Points on a hilly landscape, in no order, each with its height.
From any point a ball takes the steepest step (drop divided by distance) to one of its 2 nearest points. It stops when none of these is lower. Distance is the straight distance between rows; heights are no part of it.
j_319: [ -5  15 -12  26 -18 -13 -12  26  -3 -10 -24 -20  44  27  15  10  25  19
  36 -13 -19]  h=528
j_971: [-13 -10 -13  28   8  29  22 -19 -22 -33  -4  13  28 -17   7  18   4   1
  -4 -18  49]  h=516
j_164: [ 10   5 -40  10   5 -28  21 -14 -21   6   2 -20  10   2  19  -4  13  39
  -3 -18  20]  h=554
j_908: [ 24   1 -46  -8   2 -22  23  20   5 -24  15  25  37  -3 -47 -11  -2 -10
  -3   0   1]  h=425
j_405: [-36  35   8  -5 -37   8 -10  25  58  12  -2 -22   1   8   6  13  14 -29
  24 -47  -3]  h=659
j_175: [ 19 -41 -13  -2  19 -19   1  43  14 -18  14  32  10  12 -17 -51   7  20
  -1  -7 -22]  h=341
j_212: [ 17   1 -43 -23  21  29  -7 -19 -14  38   6  20 -25  32   1 -46 -14  18
 -24  50  14]  h=524
j_428: [ -5 -14 -29 -10  45 -24   7 -10   7  18 -31   6  -2  13 -16 -23   1 -22
   5 -12   1]  h=432
j_205: [  6 -17  14  -4 -20   8  17 -16  -2  -5   6 -12 -25 -37  -6 -13  -2 -35
 -62 -21   5]  h=358
j_421: [  3   2   0 -19  39  18 -10 -33 -18  54  -6 -28 -20  28  38  -6  -7   0
 -10  -1 -19]  h=523
j_436: [ 21  26  31 -20 -10 -11   2  -3  -8   8  46  11  25   4  -4   7 -11  13
  -8   2  12]  h=222
j_111: [ -6  -2 -27  39  -5  15  13 -23 -35   8 -23 -13  26 -19   2  -4   1  28
 -15 -34  29]  h=536
j_802: [ -3  -2  36 -15   9  28   6 -28 -10   8 -19   6 -14 -17  -8  -2 -37 -55
 -16  21  26]  h=102
j_839: [ 30 -19 -56 -14  -1 -33  36  13  -5 -12  -8  19  18 -35 -31  -5 -18   2
  42  28  -9]  h=454
j_791: [-11 -32  42  15  12   1   4  -5  -2 -26  -9   7 -13 -20  30  21   6 -19
  20  -4   5]  h=356
j_173: [-14  50  54  -6  31  -5 -24  -6  -1  17   0 -21   0 -22 -19  37 -15  21
 -10  14  35]  h=82
j_123: [-15  13  55   9   6  10 -11   6  20 -17  16 -35  -1   5  49  17  29  14
 -13 -30  13]  h=233
j_878: [ 18  -3 -20   0  -8  16   6   9 -34  11  -1  -5  56   5  23 -28 -10 -16
   4   5 -27]  h=238
j_371: [ -4  15  15   7 -30 -19   7   1  19   4  23 -35  22  -5  43  13  18  20
  -4 -43  18]  h=296
j_440: [-10  25  -8  -1  28  -7  -1   7   5 -21  -5  15 -14   6 -13  -7  13   3
   5  20  55]  h=423
j_900: [-14  -3  -5  21 -13  -1 -10  10 -18  -5 -52 -20  23 -42  10  22  -3  21
  38  18 -14]  h=400
j_133: [-26  32   5 -21 -28  -1  -5  13  37   3 -18  -9 -17  19   9 -29   8 -55
  -4 -14  19]  h=639
j_78: [ -6  22  -1  17 -40  -3   0  -3   5  -9 -54 -37  36  33  27  15  16 -11
  46   2  18]  h=500
j_65: [ -9  33   1  16 -21 -24 -14  30  30 -28  12 -28  13  20   9  38  52  13
  29 -13 -21]  h=550
j_554: [-13  15  14  31 -12  31 -25  -8 -40  28 -16  10  -1  14  -3 -17 -20  25
 -30  -3   8]  h=437
j_194: [-33  51  28  18  11  26 -35  10  -1 -10 -24  -9   7 -47 -36  51  -5  19
   6  27  32]  h=246
j_841: [ 34 -55 -36  -8  -9 -14  16  -2   6 -19  -6  15 -37  12 -44 -44 -10   5
 -42   3 -39]  h=464
j_326: [-21  24   1  11 -39   7  -9  -8   2   0 -49 -19  42 -42   3  22 -14 -19
  27   6  25]  h=442
j_74: [ 49 -39 -21 -14   5  14  15   1 -16  16  43  14  12  12   4 -22 -29  10
   8  25 -43]  h=237
j_216: [-19  33  -5  -3  12   1  -4  23  15  22 -27 -17  -7 -16   8  -9  -2  17
  33   3   6]  h=325
j_453: [ -8  -1   1  -4  -6  -4  -1 -11   8   6   6  23 -28  25 -18  11   0 -35
  -1  -5  -1]  h=322
j_519: [ 22 -42   6  14 -17 -23  19  -9 -23  -5   2  21  10  -8  25  -4 -16  19
  18   1   3]  h=231
j_510: [  7 -40  25 -12   2 -15 -12  -4  31  17 -14  27 -62  25 -22 -52 -22   1
 -22  30  21]  h=445
j_927: [-17  -7 -11   6 -25  -9  -1  11  21 -10  -1   7  22 -44 -31  34   9 -15
  21 -16 -30]  h=687
j_724: [ 23 -55 -23  13  26  -5  21   2  -4 -24  15  24   4   4  10 -33   6  17
  -3   0  16]  h=298
j_572: [-11  -8   5  -8  22  32  11 -18  -1 -17  -4  -6  -9  -6   3 -26   3 -46
 -49  -1  30]  h=279
j_249: [ 13 -14 -27 -12   4 -34  27   9   3 -37  -2   3 -18 -31 -12  20  18 -10
  27  23 -21]  h=448
j_4: [ -6 -12  13  -6  23  28 -15  31  21   6  18  24 -10  11   1 -66  -4  17
 -25   8  20]  h=429
j_395: [ -3 -13   2   0 -25 -29 -12  -9  -7  11 -32  25 -60  28 -23 -20  -8  -3
 -12  16   3]  h=393
j_200: [  3   1 -17  -6  30 -20 -24  -2   1  14  15   0 -31  34 -12 -19  27  15
 -33   1 -44]  h=587
j_291: [ 21 -74  10 -28  18 -23   4  -2  29  -1   0  13 -54  15 -26 -17 -18  17
  -3  -5 -56]  h=413
j_961: [ -2 -25   3   1   9  21   4  -5   2 -21  40  17 -31  30  42   5  19 -14
  -1  11  -2]  h=215
j_441: [ 24  18  -5   5 -38   8  11  -3 -27 -17  45   8  32  -2  10  -3   2  26
 -22   9  35]  h=282
j_486: [ -5  35  -2 -15 -47 -28  -8   1  12  18 -26 -17   8  34  14  -5   8 -49
  19  -2  -9]  h=616
j_208: [ 22 -29   2   0  21   4   5   1 -35  15 -12  11  20  -1  21 -21 -22  21
  34  21 -26]  h=128
j_620: [ 32 -21  20 -10  -3 -21  13 -15   1   7  34  34  35  26 -28  -6 -32 -18
 -13  -2  21]  h=98
j_956: [ -7   5  21   3  13  35  -4   8   5 -28  56  -7  14  30  49  13  28  -2
 -13 -14   6]  h=144
j_821: [-15  16  13  17  33   4  -6  34   6 -46 -24  -7  14 -12   5  -3  16  22
  31  13  42]  h=459
j_650: [ -4  -9  15  13 -14  -4  -7 -13 -12  -9  18  34  10   6 -20  61  -6 -14
  38   8 -32]  h=717
j_446: [-21  33  32  21   5  19 -39  24 -22  -6 -42 -11   0 -34  -7   8 -12  32
  14  28  -7]  h=337
j_895: [ -2  13   8 -13  35  -5 -26   5  10  28   0 -27   2  43  30 -26  22   2
 -10 -11 -23]  h=558
j_953: [  5   9  -2  -1  -2  32   7 -16 -19  21  25  -4 -20 -16 -10  19 -21   6
 -20  14 -10]  h=173
j_742: [ -9  -6   7  20 -21  37 -18  27 -14   6  17  27 -13   9  -8 -35  -4  25
 -17   1 -14]  h=396
j_905: [-16   6  21  18  27  24   7  16   2 -19   6  11  22 -43  -8   7 -10  31
   4 -10  51]  h=491
j_982: [-18   4  13  -8 -35  -5   7   4  37   7   1   5  30 -23   5  24  -7 -51
  30 -29  -2]  h=674
j_426: [-12   9   9  24 -55  40 -24  14  -8  31  27  21 -13 -15 -10  11 -16  44
   7   1 -18]  h=365
j_272: [-14  47  35 -19 -10  24 -13   5  -6  -3 -24  -6  -1 -16  -3  -1 -23 -30
  -7  27  39]  h=281
j_778: [-16  46   5 -14  22 -18  -7   8  20   7 -21 -16   1  32   0  16  12   9
  28   6  41]  h=378
j_187: [ 12  -2 -40 -18  27 -37  19   1  11  17  -3   0   9 -13 -47 -23  -7   7
 -16 -33  -5]  h=385
j_888: [  8  32  -3 -13  17  44  14 -36 -34  12  25 -23   0  -5  28  23  -8  16
 -25  17  31]  h=44
j_110: [ -4  19  11   4 -28 -19   5 -45  -9  34 -10 -46  31  14  27  15   3   9
 -29 -46  17]  h=347
j_5: [  7 -48 -11  -7  35 -20  11 -27   3  21  -4  -3 -54   2  -2  10   3   3
  -4 -20 -41]  h=467
j_757: [-13  18 -39   1  10   0 -12  -6  -7  17 -20 -16 -54  27  12  -6  23  13
  -8   5  -8]  h=609
j_103: [ -6  34  -8 -16 -17 -50  -8  24  39   2  20   1  -5  25 -13  19  24  -1
  21 -13 -15]  h=569
j_17: [ -9 -27  -4   0  56  -4   5 -42  -1  29 -22 -17 -29  17  15  10   1  -4
  -2 -15   8]  h=481
j_497: [-12  32  -2  -8  29 -25 -15  20  22  13   5 -17   7  -6 -33 -17   7  11
 -24 -33  -2]  h=329
j_363: [  0  37  14 -20  33 -28 -13  10  10  34   5  -9   3 -19 -40  14 -22  41
  11   3   6]  h=243
j_623: [ 45 -59   9 -20  34   3  16 -10  -1  -2  33   4 -31   7 -12   7 -34   4
  -5  21 -57]  h=331
j_948: [-15 -16  32  10 -47 -10 -25   6   5   0  14  20 -17 -22   0  55   1   4
  41  14 -56]  h=729
j_520: [-24  32   9   3 -16  38 -17   8   7   3   7   0 -40 -20  -5  15   1  -9
  -3  19 -15]  h=260
j_817: [ -5 -17 -15  10  15 -11  -2   1   1 -30 -14 -17   1  30  17  -8  45 -30
 -16 -19 -31]  h=433
j_269: [ -1  25 -20 -12  -9 -56   6  -7  22  15  -3 -21  13  49  14  17  26 -21
  28 -31  -1]  h=589
j_292: [ -9 -14  -5  18   1 -31   8   7   1 -46 -19  14  -1   1  11  32  29  -6
  39   1   5]  h=412
j_816: [-11 -29 -19   9  12 -25  -2  39  13 -33 -13   3  13   2  -3 -38  31   1
 -12 -38 -39]  h=384
j_404: [  1 -28  16  10   3  29  14 -10 -21 -42   8  -6 -26 -15  46   7  22 -30
 -12  20 -10]  h=284
j_524: [ 16  15   3 -13  18  17  19 -25 -26   0  15 -46  27 -49  35  25  -9   6
 -25   3   7]  h=176
j_635: [ 27 -26 -37 -17  17  13   4   3   2   4  10  22 -14  16 -29 -55  -8   1
 -34  34 -10]  h=499
j_893: [ -9  17   0   2 -33  14 -23   4   5  26  -6  11 -31 -41 -38  17 -19  14
   9  12 -44]  h=323
j_77: [ -1 -23   9  25  -9  27   2   9   7 -28  13  39  20 -15 -46  37 -12 -33
  11  -4 -27]  h=702
j_846: [ 16   2 -31  15 -12  19   8   0 -30 -23  25  10  50  21  10  -6  16 -11
 -20   4   0]  h=297
j_370: [ 28 -15   8 -12   1  -9  40 -25 -23  -4  23 -12  19 -35  40   9 -12  13
   2   6  34]  h=265
j_401: [-10 -15  26  -4  10  27 -13 -13   6  16   7  27 -42  22  -3 -48 -20  19
 -42  11  48]  h=461
j_633: [ 14 -28 -19  -4 -18   2   5   5 -12 -11 -11  -2 -15 -23 -14 -33  -3 -23
 -34   0 -43]  h=418
j_40: [ 19   8   1 -19 -22 -13  11 -16  -3  10  14  25  10   2 -46  26 -30 -39
   1  13  -2]  h=234
j_655: [-15  26   8   1 -63  21   2  -6   7  -1 -25 -21  51  -1  37  38  -2  -7
  53   5  41]  h=472

Where does a ball stop that starts at each point below?
j_927 => j_173
j_200 => j_208
j_65 => j_173

Call two points neighbours if one is among the 2 nearest of the other. Go from one point of each pair to the other, from neighbour to neighbour, staying as low as possible. Name the highest point that can't be avoided.
j_956, j_173 => j_839
j_888, j_620 => j_846
j_208, j_888 => j_370
